Points on a hilly landscape, in no order, each with its height.
A ball rolls from a point to the lowest of its 2 nearest points, and stops where none of them is lower. Distance is the straight distance between rows; heights are no part of it.
(221): [ 98 118 126 117 143 117 133  95 151  92 123  88 112 131  98 106 170 142
 122  68 161  86  90 124 130 116 150 178 111 166 142 161 100 114  70 112
 119 125 129 105 117 146 103 113 110 123 162 156 143 162  99 103 143]  h=60.6
(536): [172 149 137 139 155 147 121 206  88 140 122 133 119  87 108 128 134 132
 122 127  98 115 144 182 135 129 116  60 123  86 100 116 130 179  99 128
 116 157 122 112 102 154 181 165 111 112 118 123  62  94 108 168 114]  h=68.7
(415): [121 152  86 102 138 132  77 131 122  94 122 117  84 113 113 109 196 150
 166  67 163  94 120 147 102 135 116 140  91 155 135 127  88 119  83  76
 108 147 120 122  72 122  94 144 156  83 180 113 112 159  49  93 141]  h=58.4
(816): [106 188  65 130 159 101 103 190 104 134 166 138  90  69 138 158 144 114
 139 153 104 132 168 141 109 150 105  81 118  89  99 111 133 126 134 106
 134 129  97 154 115 143 165 154 132 106 114  88 101 105 152 147 148]  h=79.5
(1019): [ 81 169  79 122 123  99 119  65 136 151 202 152 103  85 124 128 135  99
 127 150 129 125 106 123  91 146 116 141 117 162 120 119  70 106 188 109
  93 121  81 156 143  94 176 144 187 106 152  85 146 126 110  64 129]  h=69.5
(1013): [136 141 185 132 155 173  94 176 140 113  78  85 136 140  61 103 161 153
 107  61 156 162 112 165 162  98 152 111 113 107 130 106 103 166  72 114
  78 132 178 142 114 161  86 143  89 138 123 156  97 141  94 153 104]  h=37.0
(1143): [102 137 137 111 168 138 110 171 124 110 122  81 141 139 109 112 172 142
 111  85 130 160 114 141 131 104 137 141 136  87 148 116 125 128 106 102
 120 124 196 104 141 140 105 123  99 148 137 163 101 157 152 150 113]  h=50.8
(720): [118 147  98 133 154  96 117 143 115 134 147 129 137 110 123 142 147 141
 134 121 130 137 129 149 110 135 128 100 109 117 128 111 118 150 117 122
 142 139 111 105 122 137 140 139 123 141 141 127  95 125 115 154 156]  h=30.1
(444): [165 108 161 120 138 156 172 216  85 142 156 126 119 136 155 169  91 126
 119 188 105 139 159 152 186 141  89  92 170  85  99 140 149 127 173 146
 171 164 151 152 132 133 180 124 107 129  60 105 105  63 147 163 107]  h=28.1
(796): [162 155 107 128 122 121 105 134 102 134 136 153 125  97 126 124 118 143
 128 138 129 117 144 156 116 128 123  81  96 128  94 100 125 176 114 119
 103 135  83 123 119 170 153 153 166 126 123 103 112 108  92 157 150]  h=30.6
(1076): [ 79 105 128 110 161 116 127 118 133 102 144  91 125 137 123 104 168 138
 126  91 135 132 106 115 141 113 147 189 131 117 139 151 138  89 125  95
 139 123 173 101 163 128  88  98  96 156 148 174 131 176 151 116 120]  h=25.8
(1002): [ 80 110 129 120 133 134 120  83 175  91 113  82 115 132  98 103 156 128
 118  73 158  65  78 100 119 107 150 179 104 190 169 184 103 131  60 125
 114 123 109 108 112 155  90 122  95 117 162 142 161 175  92  90 134]  h=63.4
(891): [101  87 109 144  69  62 176  54 137 160 146 173 147 159 156 158  82  90
 117 185 123 103 108  71 154 135 130 205 165 167 160 137 127  84 184 173
 176 121 117 138 155  49 130 104 160 136 102 117 166 132 167  53 131]  h=27.9
(340): [111 159  95 113 155 142  75 142 115  92 102 103  84 119 112  96 198 162
 161  53 172 105 134 150 101 141 114 142  85 144 133 109  95 120  82  78
 105 137 147 118  87 117  95 134 131  85 166 139  99 161  59 116 135]  h=53.8
(141): [116 186  82 137 131 109 125 117  98 153 177 157 112  90 141 142 128 100
 132 170 110 136 168 135 107 153 110  91 109 118  86 107 140 146 156 121
  80 152  56 147 142 157 172 152 175 100 127  78 122  99 118 140 145]  h=81.6
(49): [146 150 166 137 165 167 105 195 116 128  87  92 138 126  85 107 158 135
 115  82 135 139 136 171 141 106 134  81 117  87 120  92 108 180  72 128
  76 150 158 121  94 154 143 147  87 120 134 151  82 118  94 158 106]  h=54.6
(640): [ 74 113 123  97 168 152 100 148 155  97 112  88 108 133 145 105 175 135
 115  91 114 137 104 122 161 104 140 166 144  69 150 157 151  74 148  71
 163 101 213  98 159 106  69 106  94 168 141 186 126 182 190 143 125]  h=9.5
(1089): [ 96 152  73 111 154 106  76 132 112 108 153 139  81  88 129 102 186 134
 159  83 155 116 138 159  94 143 104 124  94 138 138 106  99 112 125  94
 133 135 114 125  97  97 105 133 140 102 170 109  99 160  95  95 144]  h=69.4
(1171): [146  91 206 123 127 172 106 128 161  80  44  93 145 133  66 132 123 169
 116  71 129 129  92 108 158  94 159 138 111 155 139 161 140 108  77 116
 102  87 162 171 136 135  30 130 105 149 130 175 138 166 110 136  94]  h=6.0
(526): [119 177  85 144 109 108 147  89 111 166 180 162 125 114 144 134 113  91
 119 180 127 137 151 131 110 151 107 106 108 137  84 103 127 144 165 136
  88 153  46 145 150 149 169 141 184 108 122  80 132  96 124 135 148]  h=83.6
(774): [ 75 149  73 100 155 109  75 127 114 102 153 138  72  86 132  80 195 126
 160  74 157  92 133 159 100 138 102 131 103 152 137 113  89  90 123  93
 139 130 119 130 105  82 104 125 124 100 174 116 105 174  93  78 136]  h=67.1
(323): [142  91 191 131 149 169 126 205 141 117 104  93 154 137 151 137 131 113
 122 158 110 155 151 113 179 101 125 100 173  74 130 142 160 132 142 143
 126 123 188 133 156 122 141 118  90 148 120 157 134  96 160 161 104]  h=49.7
(129): [150 151 121 154  53 112 207  62 117 177 132 202 125 160 169 161  84  84
 127 202 112 108 182 104  91 147 119 145 125 159  96  99 168 143 163 188
 140 149  88 183 137 131 161 102 188 132  79  81 149  77 172 132 123]  h=90.9
(99): [ 88 143 114 111 156 110 119 119 128  93 117  94 100 123  99  99 180 148
 133  56 160 102 115 143 121 119 147 171 101 145 142 137  96 107  85  97
 115 133 152 106 121 125 106 111 111 118 165 172 110 169 110 107 145]  h=54.0
(631): [110 161  84 119 159 111  79 153 109 114 135 129 101  94 128 120 173 147
 158  88 154 125 144 156  90 142 111 115  95 123 136  96 111 140 115  95
 119 136 121 110  89 117 115 140 139 105 161 117  89 142  93 128 144]  h=72.2
(1099): [141  80 163 163  83 126 195  85 176 162  90 148 174 196 166 116  73 155
 122 161 136 163 129  92 140 142 159 182 182 143 155 143 164  84 159 156
 171  93 167 118 153  98  96  71  91 160 117 187 180 121 199 133 112]  h=27.8
(159): [184 146 112 120 109 142 104 113 108 120 140 152 116 106 120 123 110 144
 132 126 133 116 134 151 103 119 126  81  85 149  92 106 120 180 100 122
  86 128  73 132 108 187 139 161 188 115 128  92 139 105  79 149 151]  h=34.7
(922): [157 152  97 112 130 131  86 116 119 110 136 142 101  99 114 135 151 151
 155  97 147 113 122 148 108 129 130 107  91 156 123 112 101 159 100  91
  98 137  95 118  82 153 108 157 185 102 161 108 127 127  58 116 163]  h=65.4
(679): [162  69 166 129  49 120 213  93 144 170  71 170 177 192 151 135  41 148
 140 169 116 149 146 129 126 143 151 128 174 125 139 122 163 117 158 158
 145 130 145 133 123 129 129  85 114 163 103 127 167 101 173 160 114]  h=66.0
(366): [157 103 212 128 131 179 110 138 144  89  63  92 146 133  71 128 134 163
 118  70 135 147 100 124 154 101 148 130 102 142 129 139 133 134  79 123
  88 103 163 172 134 143  49 140 100 156 119 162 137 152 109 141 101]  h=14.4
(558): [125 144  95 112 125 118  87  97 131 110 162 146  93  91 107 129 146 121
 148 108 141 108 107 135 110 126 125 135 100 175 132 140  79 125 131  94
 108 127  84 127  98 133 128 155 185  98 172  94 139 137  73  73 158]  h=65.6
(1015): [137 119 125 122 152 139 154 206  91 141 152 109 137 130 137 158 128 126
 116 163  97 134 139 148 155 136 103  85 160  77 108 135 143 138 133 136
 169 144 142 137 130 146 183 135  97 141  90 117  99  95 143 161 123]  h=27.1
(797): [ 85 106 144 109 167 164  91 160 172  97  91  89 122 132 143 114 179 138
 119 101 122 143 105 125 167  98 144 158 157  68 153 164 155  83 160  79
 171 101 220 101 164 100  74 111  96 177 128 191 122 166 184 161 115]  h=15.8
(771): [147 129 131 130 150 143 172 217  75 148 163 126 120 120 138 164 113 132
 118 175  96 138 140 161 168 136  98  83 160  78  95 137 140 135 150 132
 175 159 138 146 126 150 189 141 112 133  68 107  98  75 147 167 117]  h=18.0
(708): [135  94 179 124 137 144 117 114 155  85  96  81 145 133  99 123 145 166
 120  89 136 123 100  99 153 104 150 172 123 145 122 152 134 109  95 114
 117  97 171 139 159 138  58 113 108 156 122 180 145 166 121 129 108]  h=22.9
(367): [145 122 201 131 142 172 105 155 146 101  78  86 142 138  65 120 153 163
 111  62 149 154  97 145 163 105 148 127 108 123 125 122 121 150  74 116
  85 120 173 160 126 153  58 139  94 153 121 158 122 148  97 149 105]  h=24.3
(499): [116 171 119 119 179 133  92 174 113 105 101  95 122 119 105 106 175 153
 125  73 145 139 141 153 102 120 123 116 112  99 147  97 111 150  90 110
 109 133 172 107 105 124 130 136 108 115 146 158  80 146 114 150 129]  h=37.6
(555): [107 106 114 154  64  75 177  46 141 162 146 176 134 144 152 156  83  86
 117 187 116  98  99  71 136 133 127 210 148 176 147 132 117 100 174 172
 174 123 105 159 143  59 141 119 169 141 105 105 173 124 159  45 133]  h=31.8
(629): [ 58 140 102  93 166  98 114 110 117  92 129 105  87 115 116  79 176 126
 127  63 147  95 127 138 123 115 140 171 109 140 152 132 109  86 100  99
 129 130 151 104 128  97 113 100  97 130 176 174 111 182 128  89 145]  h=59.2
(1118): [143  68 185 161  84 154 188  79 182 142  57 125 169 176 137 117  73 177
 131 141 133 150 103  92 136 116 173 169 168 151 146 163 150  60 129 136
 141  98 162 146 144 125  81  91  97 159 122 185 195 128 179 132 107]  h=35.4
(573): [137 194  81 132 168 121 107 211  85 136 154 142  81  61 136 151 138 126
 140 151  95 126 168 160 123 154  96  72 123  85  88 112 136 144 130 103
 127 139 105 152 106 149 180 166 138  97 100  90 100  93 139 152 131]  h=82.1
(380): [125 157  96 157  92 116 165  83 122 165 170 172 129 130 156 130 109  92
 113 185 130 143 140 119 110 143 101 124 100 142  83 105 134 146 152 148
 129 148  61 147 145 150 157 135 171 131 103  87 140  99 133 135 144]  h=85.9
(46): [166  89 197 124 144 162 137 184 101 133 115 107 157 136 134 133 127 125
 129 144  98 139 147 131 153 121 112  88 143  90 108 120 155 160 117 160
 122 154 148 131 131 145 146 133  82 146 105 128 108 101 132 159  94]  h=48.2
(602): [ 65 145  84 100 172 101  93 116 117  95 152 121  77  98 131  87 184 116
 144  74 141  99 135 151 101 131 119 144 111 138 151 124 104  84 122 109
 148 128 138 120 125  68 118 110 100 111 167 151  98 181 124  81 150]  h=63.5
(324): [125  84 183 112 136 151  99 117 175  84  73  80 136 130  82 123 144 166
 115  77 137 106  90 100 166  98 156 167 128 149 132 164 142 103  87 107
 116  84 168 152 148 140  42 109 109 153 126 182 143 177 119 130 103]  h=15.6
(500): [132  99 123 149  72 105 206 117 152 161 111 178 166 197 174 164  44 108
 110 188 107 148 153 105 151 160 123 135 201 126 151 123 186 116 185 164
 188  97 147 111 153 105 136  64 100 145  91 135 158 102 204 158 132]  h=64.6
(1152): [148  91 182 134 122 143 139 135 135 131 100 109 182 164 161 125  94 137
 132 160 116 163 149  95 150 121 138 116 166 114 141 132 156 124 146 163
 129 114 169 123 168 110 125 106  95 153 108 170 139 121 159 164 120]  h=57.5
(238): [ 90 181  64 125 149  95  92 165 109 126 170 142  94  73 143 147 153 109
 151 146 116 142 160 145  98 143 104  88 111 105 115 100 132 129 143 109
 126 132  97 145 112 129 146 146 138 108 133  88 102 120 145 129 153]  h=77.4
(478): [135 152  84  98 132 133  74 120 114 108 146 134  84  94 112 126 175 140
 160  90 151 110 119 146 108 132 123 130  94 167 129 121  90 130 105  82
 107 144 100 130  74 135 105 159 188  91 179  90 128 146  56  79 144]  h=62.3
(381): [141 101 142 140  94 125 193 146 153 150 110 155 168 190 173 158  53 106
 102 191 113 152 159 105 162 162 112 118 208 103 147 137 178 112 182 175
 178  96 160 121 156 103 163  66  91 139  92 145 152  97 203 171 133]  h=62.2
(1011): [117  73 119 149  88  74 186  72 157 159 124 150 164 193 167 138  71 119
 125 164 131 135 127  81 156 146 142 189 172 151 160 153 153  79 176 162
 176 110 137 101 165  66 108  84 129 130 123 157 162 138 180  96 133]  h=14.6
(1135): [123 174  81 112 146 114  77 154  89 137 152 147  99  79 130 130 159 127
 149 130 127 133 164 157  98 147 108  98 100 125 104  80 131 159 126  90
  98 141  85 140  96 161 128 156 172 104 149  76 108 125  94 125 141]  h=77.1
(773): [118  97 187 134 151 167  82 175 175 104  81  94 152 132 115 124 163 133
 124 112 125 150 116 122 178  81 156 130 151  83 153 149 156 119 150 116
 134 111 211 117 162 105  75 124  98 171 116 182 118 146 160 168 101]  h=27.2
(1024): [112  80 135 117 107  92 136  39 178 114 117 105 154 151 129 132 110  98
 124 139 145  76  89  72 122 120 142 208 134 161 170 182 118  81 112 165
 165 117  98 124 135  90 122 115 114 135 129 113 185 179 131  53 132]  h=42.6
(1064): [151 147 120 128 145 130 100 152 117 121 115 118 134 108 109 127 149 162
 139  91 147 120 131 163 111 133 131  90 106 117 120  99 109 176  89 113
  99 139 124 109  96 143 130 144 130 128 141 140  97 123  77 160 143]  h=18.1
(695): [ 72 156  74 128 141  82 104 106 129 126 179 148  97  80 127 128 152 117
 147 126 129 138 129 151 100 131 123 126 108 139 137 119  92 103 164 109
 140 132  97 134 128  96 134 133 152 117 154 109 102 142 123  91 149]  h=73.4
(910): [ 84  99 130 121 115 128 112  58 179  97 126  98 130 138 110 104 138 108
 120  99 155  57  73  96 110 110 146 186 110 190 177 189 101 124  79 139
 135 123  84 104 112 131 107 127  95 130 154 108 179 187  99  72 135]  h=57.4
(765): [160 131 116 144 100 130 130  71 138 123 158 151 113 122 126 126 100 125
 128 132 138 126  94 125 105 116 125 122  81 171 113 131 103 142 118 124
 130 125  66 121 107 156 122 159 171 115 136 101 164 122  97 105 155]  h=71.6
(715): [109 113 131 125 158 111 135 120 121 109 147  92 145 137 114 123 166 150
 128  88 140 135 107 126 124 122 139 165 124 125 138 133 123 119 112 116
 135 134 157 102 146 133 103 115 106 150 140 161 122 156 132 134 131]  h=35.3
(331): [151 184  97 144 152 128 125 197  82 148 153 153  96  74 129 144 119 128
 129 161  90 126 164 157 134 145 111  69 126  91  87 124 139 157 134 114
 124 145 104 141 131 164 191 166 144 108  96  93  87  81 127 165 127]  h=84.3
(184): [149  88 174 137  94 139 165 122 142 154  89 133 186 180 167 124  67 139
 130 173 113 163 154 107 144 133 143 114 173 116 142 128 159 113 152 164
 143 112 160 119 160 110 128  89  97 150 111 166 152 115 171 166 121]  h=60.8
(414): [137 175  92 120 153 121  73 177  93 137 131 147 109  80 125 133 155 143
 147 128 121 118 160 158 105 147 110  78 110 106 101  90 133 173 111  95
  99 136 100 122  91 160 143 159 157 110 136  91  89 121  87 149 135]  h=75.1
(510): [117 165 100 164  83 114 184  87 114 167 175 178 129 139 166 141 113  84
 112 203 120 139 153 106 115 158  93 134 120 135  87 100 152 138 159 161
 135 152  63 160 147 138 156 126 164 127  86  79 138  99 149 141 132]  h=87.8
(109): [150  97 170 139 117 150 173 169 144 137 102 130 159 176 167 141  73 115
 107 195 107 155 166 108 174 142 116 102 196  95 144 151 166 113 168 171
 157 103 166 124 157 110 167  86  81 136 102 158 150  89 185 170 127]  h=58.7
(5): [157 168 111 128 161 133  90 201  92 136 118 142 112  78 116 132 143 139
 136 130 106 112 154 169 117 144 110  67 121  90 105 102 131 173 104 107
 110 141 115 118  91 155 169 161 128 103 126 110  73 102  98 160 122]  h=72.4
(219): [ 83 162  72 124 151  83  98 135 118 122 170 142 101  81 131 138 154 117
 153 128 129 142 143 152  96 138 118 108 104 121 140 109 111 120 149 111
 140 132 103 126 121 108 136 136 142 119 150 108  92 137 132 118 154]  h=75.0
(136): [141 113 154 126 152 146 131 176 108 135 131 101 163 134 123 129 146 132
 121 123 115 141 125 142 133 121 121  98 141  92 123 113 142 164 106 142
 126 148 155 118 133 147 139 137  88 153 117 135 103 122 128 165 111]  h=54.5
(562): [184 154 107 103  96 156 118  66 101 127 169 147  96 127 111 121  94 103
 130 122 126 132 130 124  76 119 130  97  69 183 107 116 123 169 119 139
  75 134  42 139 106 188 142 171 216  75 144  77 154 109  85 113 135]  h=42.8
(480): [145  93 187 134 142 159 150 201 142 125 107 105 148 156 169 141 103 112
 107 188 112 155 165 110 186 120 118 103 187  76 138 156 157 119 165 158
 141 109 184 132 156 113 170 101  86 143 113 163 140  82 173 166 118]  h=54.4
(990): [174  91 188 118 144 162 161 210  98 134 132 111 127 147 159 159 100 119
 118 181  99 144 162 135 186 136  98  87 171  78 104 143 158 130 162 152
 152 149 162 139 133 123 169 118  91 123  89 123 119  64 148 164 101]  h=35.7
(311): [136  85 210 145 147 170  79 185 178 109  48 101 161 142  99 123 144 132
 123 112 131 152 124 124 196  69 167 107 130  97 148 155 143 121 137 134
 122 112 189 130 154 101  52 129  89 170 112 187 120 134 154 176  96]  h=31.7
(202): [138  77 185 170  77 153 186  82 191 152  72 144 173 181 152 114  79 170
 127 156 141 161 118  91 138 129 169 185 175 148 147 148 160  66 147 145
 163  95 172 135 153 110  83  79  87 174 114 193 190 125 199 133 107]  h=32.0
(139): [121 108 123 156  81  89 155  46 153 149 150 163 125 137 138 144  99  87
 116 168 131 101  82  76 125 130 120 200 120 168 135 143 107 102 152 159
 175 121  92 153 131  80 145 137 157 141 112  95 173 142 130  45 132]  h=37.7
(113): [105  90 142 121 117 112 124  47 177 100 120  92 144 143 118 122 123 106
 121 121 149  70  82  81 111 116 142 201 120 175 171 185 120 100  92 161
 148 124  91 117 123 117 108 121  98 134 141 116 187 185 115  63 127]  h=50.7
(979): [123 119 146 126 159 139 123 170 113 125 135  90 162 134 116 126 163 140
 118 104 128 154 117 140 126 117 131 120 139  96 131 112 135 155 102 129
 125 139 168 113 141 145 127 130  99 152 129 149 106 134 134 157 116]  h=57.8
(813): [181  79 213 125 133 174 154 196 100 133 103 116 139 148 151 140  97 115
 130 164  87 143 168 123 173 121 113  81 150  84 110 136 160 138 138 172
 122 152 157 132 139 129 151 121  86 129 102 135 115  77 147 161  91]  h=42.4
(249): [123 165  88 119 172 137  65 184 101 112 112 118 107 107 125 110 187 152
 147  89 156 128 154 164  86 149  97  95 102 105 130  81 113 153  95  96
 112 137 134 115  72 133 116 148 125  98 146 113  83 143  85 148 128]  h=75.4
(739): [137 156 171 132 163 170  91 183 130 117  71  85 132 128  70 101 160 150
 114  63 152 153 128 171 144 102 148  96 108  97 133  93  97 176  69 119
  73 141 171 128  98 156 116 148  91 123 132 158  87 133  82 152 111]  h=45.1
(118): [113  66 113 144  77  59 184  55 154 160 121 157 162 182 159 143  73 105
 124 163 129 103 113  75 160 140 147 200 177 161 163 155 136  70 173 166
 176 112 130 111 161  57 119  90 138 127 120 140 175 142 174  65 133]  h=21.1
(305): [116 143 102 135 147 110 141 178  99 141 153 127 139 116 134 153 133 126
 125 156 104 140 136 141 126 136 118  89 144  90 114 125 135 144 123 132
 163 140 113 119 128 153 170 140 115 145 107 109  94 111 138 165 143]  h=17.6
(269): [180 155 105  99 111 152 101  89 106 114 157 145  94 108 115 125 110 128
 136 118 129 127 131 136  95 117 128  94  78 174 108 111 118 176 105 120
  78 127  64 137  97 185 129 172 210  89 144  83 146 113  70 120 151]  h=38.6
(193): [162 150 109 121  86 158 127  43 118 152 184 156 102 139 110 117  75  76
 127 126 118 117  95 108  76 128 123 127  87 194 112 132  99 147 141 146
  84 127  42 137 112 153 151 168 201  69 152  72 167 126  95  72 129]  h=52.8
(368): [ 99 154 119 110 174 129 108 164 110 102 118  88 122 127 110 106 174 147
 117  68 135 148 126 146 114 113 136 130 121  93 149 111 119 133  99 108
 123 124 187 104 127 127 121 124 101 127 145 165  82 159 149 148 132]  h=44.9
(123): [115 148  97 127 159 110 121 171 105 133 143 118 136 113 128 143 145 132
 129 125 117 135 139 149 112 130 121  88 131  96 129 116 128 147 112 124
 146 138 126 113 122 140 158 139 114 138 128 125  89 123 134 163 147]  h=24.7
(72): [ 70 159  77 132 127  81 116  78 138 138 188 161  99  84 123 124 138 108
 135 144 129 132 111 132 102 134 120 141 114 152 131 126  77 100 176 112
 124 120  86 143 143  92 156 138 167 118 147 103 126 132 118  72 138]  h=71.5
(840): [123  80 123 127  90  76 157  38 164 133 114 129 154 160 137 142  89  93
 124 154 136  78  90  68 132 124 146 204 147 164 165 172 117  77 132 170
 175 118 105 134 137  70 129 115 135 135 119 115 180 163 142  47 134]  h=34.4
(986): [126  78 130 157  91  95 194  82 169 163 118 154 169 204 175 132  71 131
 116 164 138 154 129  83 152 157 143 186 184 144 157 150 164  84 180 163
 181  97 152  99 170  80 106  69 106 140 121 174 166 126 198 118 129]  h=21.0
(667): [130 162 110 163  66 118 200  73 115 172 161 191 125 144 178 148 108  76
 115 204 120 121 167 106 107 161  95 145 123 151  89  99 162 142 169 179
 141 156  69 179 143 129 155 113 175 129  83  76 146  90 161 136 124]  h=89.4
(721): [127 107 169 126 149 134 125 118 137  97 122  82 143 138 104 120 161 162
 119  84 146 135  98 115 138 114 143 170 123 138 123 134 132 123  96 113
 117 120 168 120 146 142  78 116 107 154 128 167 136 161 123 133 117]  h=31.6
(427): [116  72 116 131  71  71 174  40 167 155 106 143 160 174 142 143  74  90
 124 165 128  78  95  66 141 125 159 206 165 167 167 168 124  71 144 168
 173 114 115 129 149  62 129 107 139 133 122 115 192 155 162  40 136]  h=28.6
(1061): [178 160 126 153 136 148 139 195  73 151 145 158 106  84 128 128 105 133
 121 165  87 128 150 170 143 134 113  64 120 104  82 133 136 170 127 134
 131 159 107 132 134 174 189 165 129 116  86  95  78  75 124 171 111]  h=86.5
(734): [ 99 159  78 114 109 121 114  51 138 147 195 150 101 100 113 128 123  91
 116 141 134  98  81  99  82 152 112 156 130 176 120 141  59 113 175 119
  82 106  72 158 136 105 190 151 196  92 158  74 166 140  99  42 132]  h=65.5
(310): [142  92 184 124 141 156 122 162 132 116 109  96 174 146 150 131 125 132
 129 148 116 161 146 103 156 111 133 115 161  98 133 134 162 134 140 151
 123 123 181 126 163 121 128 117  93 157 121 158 132 117 151 166 107]  h=53.9
(457): [135 138 100 131 116 121 115  75 139 127 174 156 104 104 113 128 113 110
 132 132 139 120  99 125 114 124 127 133  91 176 121 138  84 129 135 116
 106 125  71 126 117 139 139 157 183 104 156  97 153 123  89  82 159]  h=68.8
(704): [113 186  78 115 143 112  90 135  84 148 176 149  99  78 130 144 153 108
 140 148 113 139 168 150  98 158 105  96 102 128  92  83 134 153 148 104
  71 149  65 156 115 166 145 154 176  96 143  64 124 111 101 117 138]  h=79.2
(924): [145 143 112 135 135 116 110 140 116 132 134 137 141 103 120 131 135 156
 135 113 142 123 126 159 110 131 129  91 101 126 112 105 116 172 101 121
 118 138 107 109 109 153 138 144 142 137 136 120 104 118  91 158 153]  h=25.2
(1145): [139 161 129 130 163 140  96 158 118 114  98  99 132 120  99 114 168 167
 135  71 155 128 134 164 107 129 134 107 107 115 130  98 103 170  80 111
  94 139 153 111  99 137 126 140 116 118 146 154  89 133  78 157 134]  h=28.0
(56): [177 152 110 112  80 157 132  51 110 146 173 150  99 142 113 121  76  86
 129 126 125 131 110 121  66 125 120 105  75 192 106 119 121 156 137 153
  83 136  35 139 110 173 143 167 209  66 141  67 163 106  99 101 124]  h=47.4
(341): [162  84 180 124  72 136 180 109 130 162  71 144 183 181 149 128  54 150
 143 166 112 152 153 119 137 132 146 110 159 118 136 124 152 116 143 166
 134 130 148 135 136 125 134  93 106 155 103 136 151 111 160 165 118]  h=63.7
(441): [133 153  98 117 100 146 118  45 129 146 193 152 107 122 108 125  98  77
 117 133 118 105  80 102  85 144 115 143 111 193 117 143  78 130 156 134
  80 115  58 144 121 128 177 168 199  74 154  76 171 135  90  49 137]  h=59.6
(207): [148  76 141 131  43 101 219  77 147 176  92 191 169 194 164 154  38 137
 132 175 114 144 145 115 129 143 148 146 179 141 139 117 172 122 174 153
 164 122 144 131 129 123 124  77 124 166  94 114 173  96 182 146 116]  h=67.7
(626): [ 72 104 128 102 163 130 115 122 143  94 136  89 119 133 140 107 169 132
 127 101 125 132 112 109 151 106 149 189 145  96 143 155 156  73 144  81
 151 112 187  94 169 116  81 102  97 167 144 183 130 181 173 120 119]  h=18.6
(601): [189 145 147 157 122 160 156 195  72 143 148 164 107  98 135 131  99 132
 121 173  93 141 149 168 148 134 106  73 119 102  83 135 136 168 136 155
 147 168 112 139 133 177 184 159 122 120  69  84  76  65 134 172  90]  h=88.3
(199): [104 158 110 120 159 121  97 135 122  93 107  99 100 117 105 103 189 158
 142  56 167 104 128 147 109 129 131 148  95 135 138 118 101 124  86  92
 109 135 154 107 105 119 109 122 123 107 166 163  97 155  84 122 143]  h=48.3
(957): [103 105 166 126 157 162  96 170 176  99  92  88 139 127 143 127 163 138
 118 127 127 154 117 112 177  85 154 145 164  74 161 166 157 102 163 112
 158  97 220 111 169  97  95 116 102 177 120 190 127 141 180 170 115]  h=22.0
(824): [139  86 136 145  59 102 211  97 158 173 102 185 174 196 172 152  46 128
 125 180 112 153 145 109 136 160 138 145 195 137 148 118 183 117 185 166
 180 107 153 114 144 109 120  63 101 162 100 134 164 101 200 152 115]  h=66.2
(1094): [153 143 151 131 170 153 119 212  99 135 110 104 137 112 100 122 150 126
 111 108 109 127 138 172 133 121 120  76 136  77 116 109 123 174  87 132
 107 150 147 114 102 150 166 149  91 116 129 140  75 106 111 164 105]  h=63.0
(516): [162 134 118 133 114 140 116  95 131 107 144 143 113 115 112 130 121 150
 137  98 145 111  99 136 113 119 135 103  83 172 120 132  99 157  96 114
 114 125  81 106  92 157 105 159 167 112 148 112 141 128  72 121 159]  h=68.9

Where does a ball stop that starts at each point below?
(1135) -> (1171)
(500) -> (323)
(441) -> (1064)
(816) -> (1064)
(667) -> (1171)
(207) -> (323)
(136) -> (771)
(1002) -> (1011)
(739) -> (1171)
(129) -> (1171)
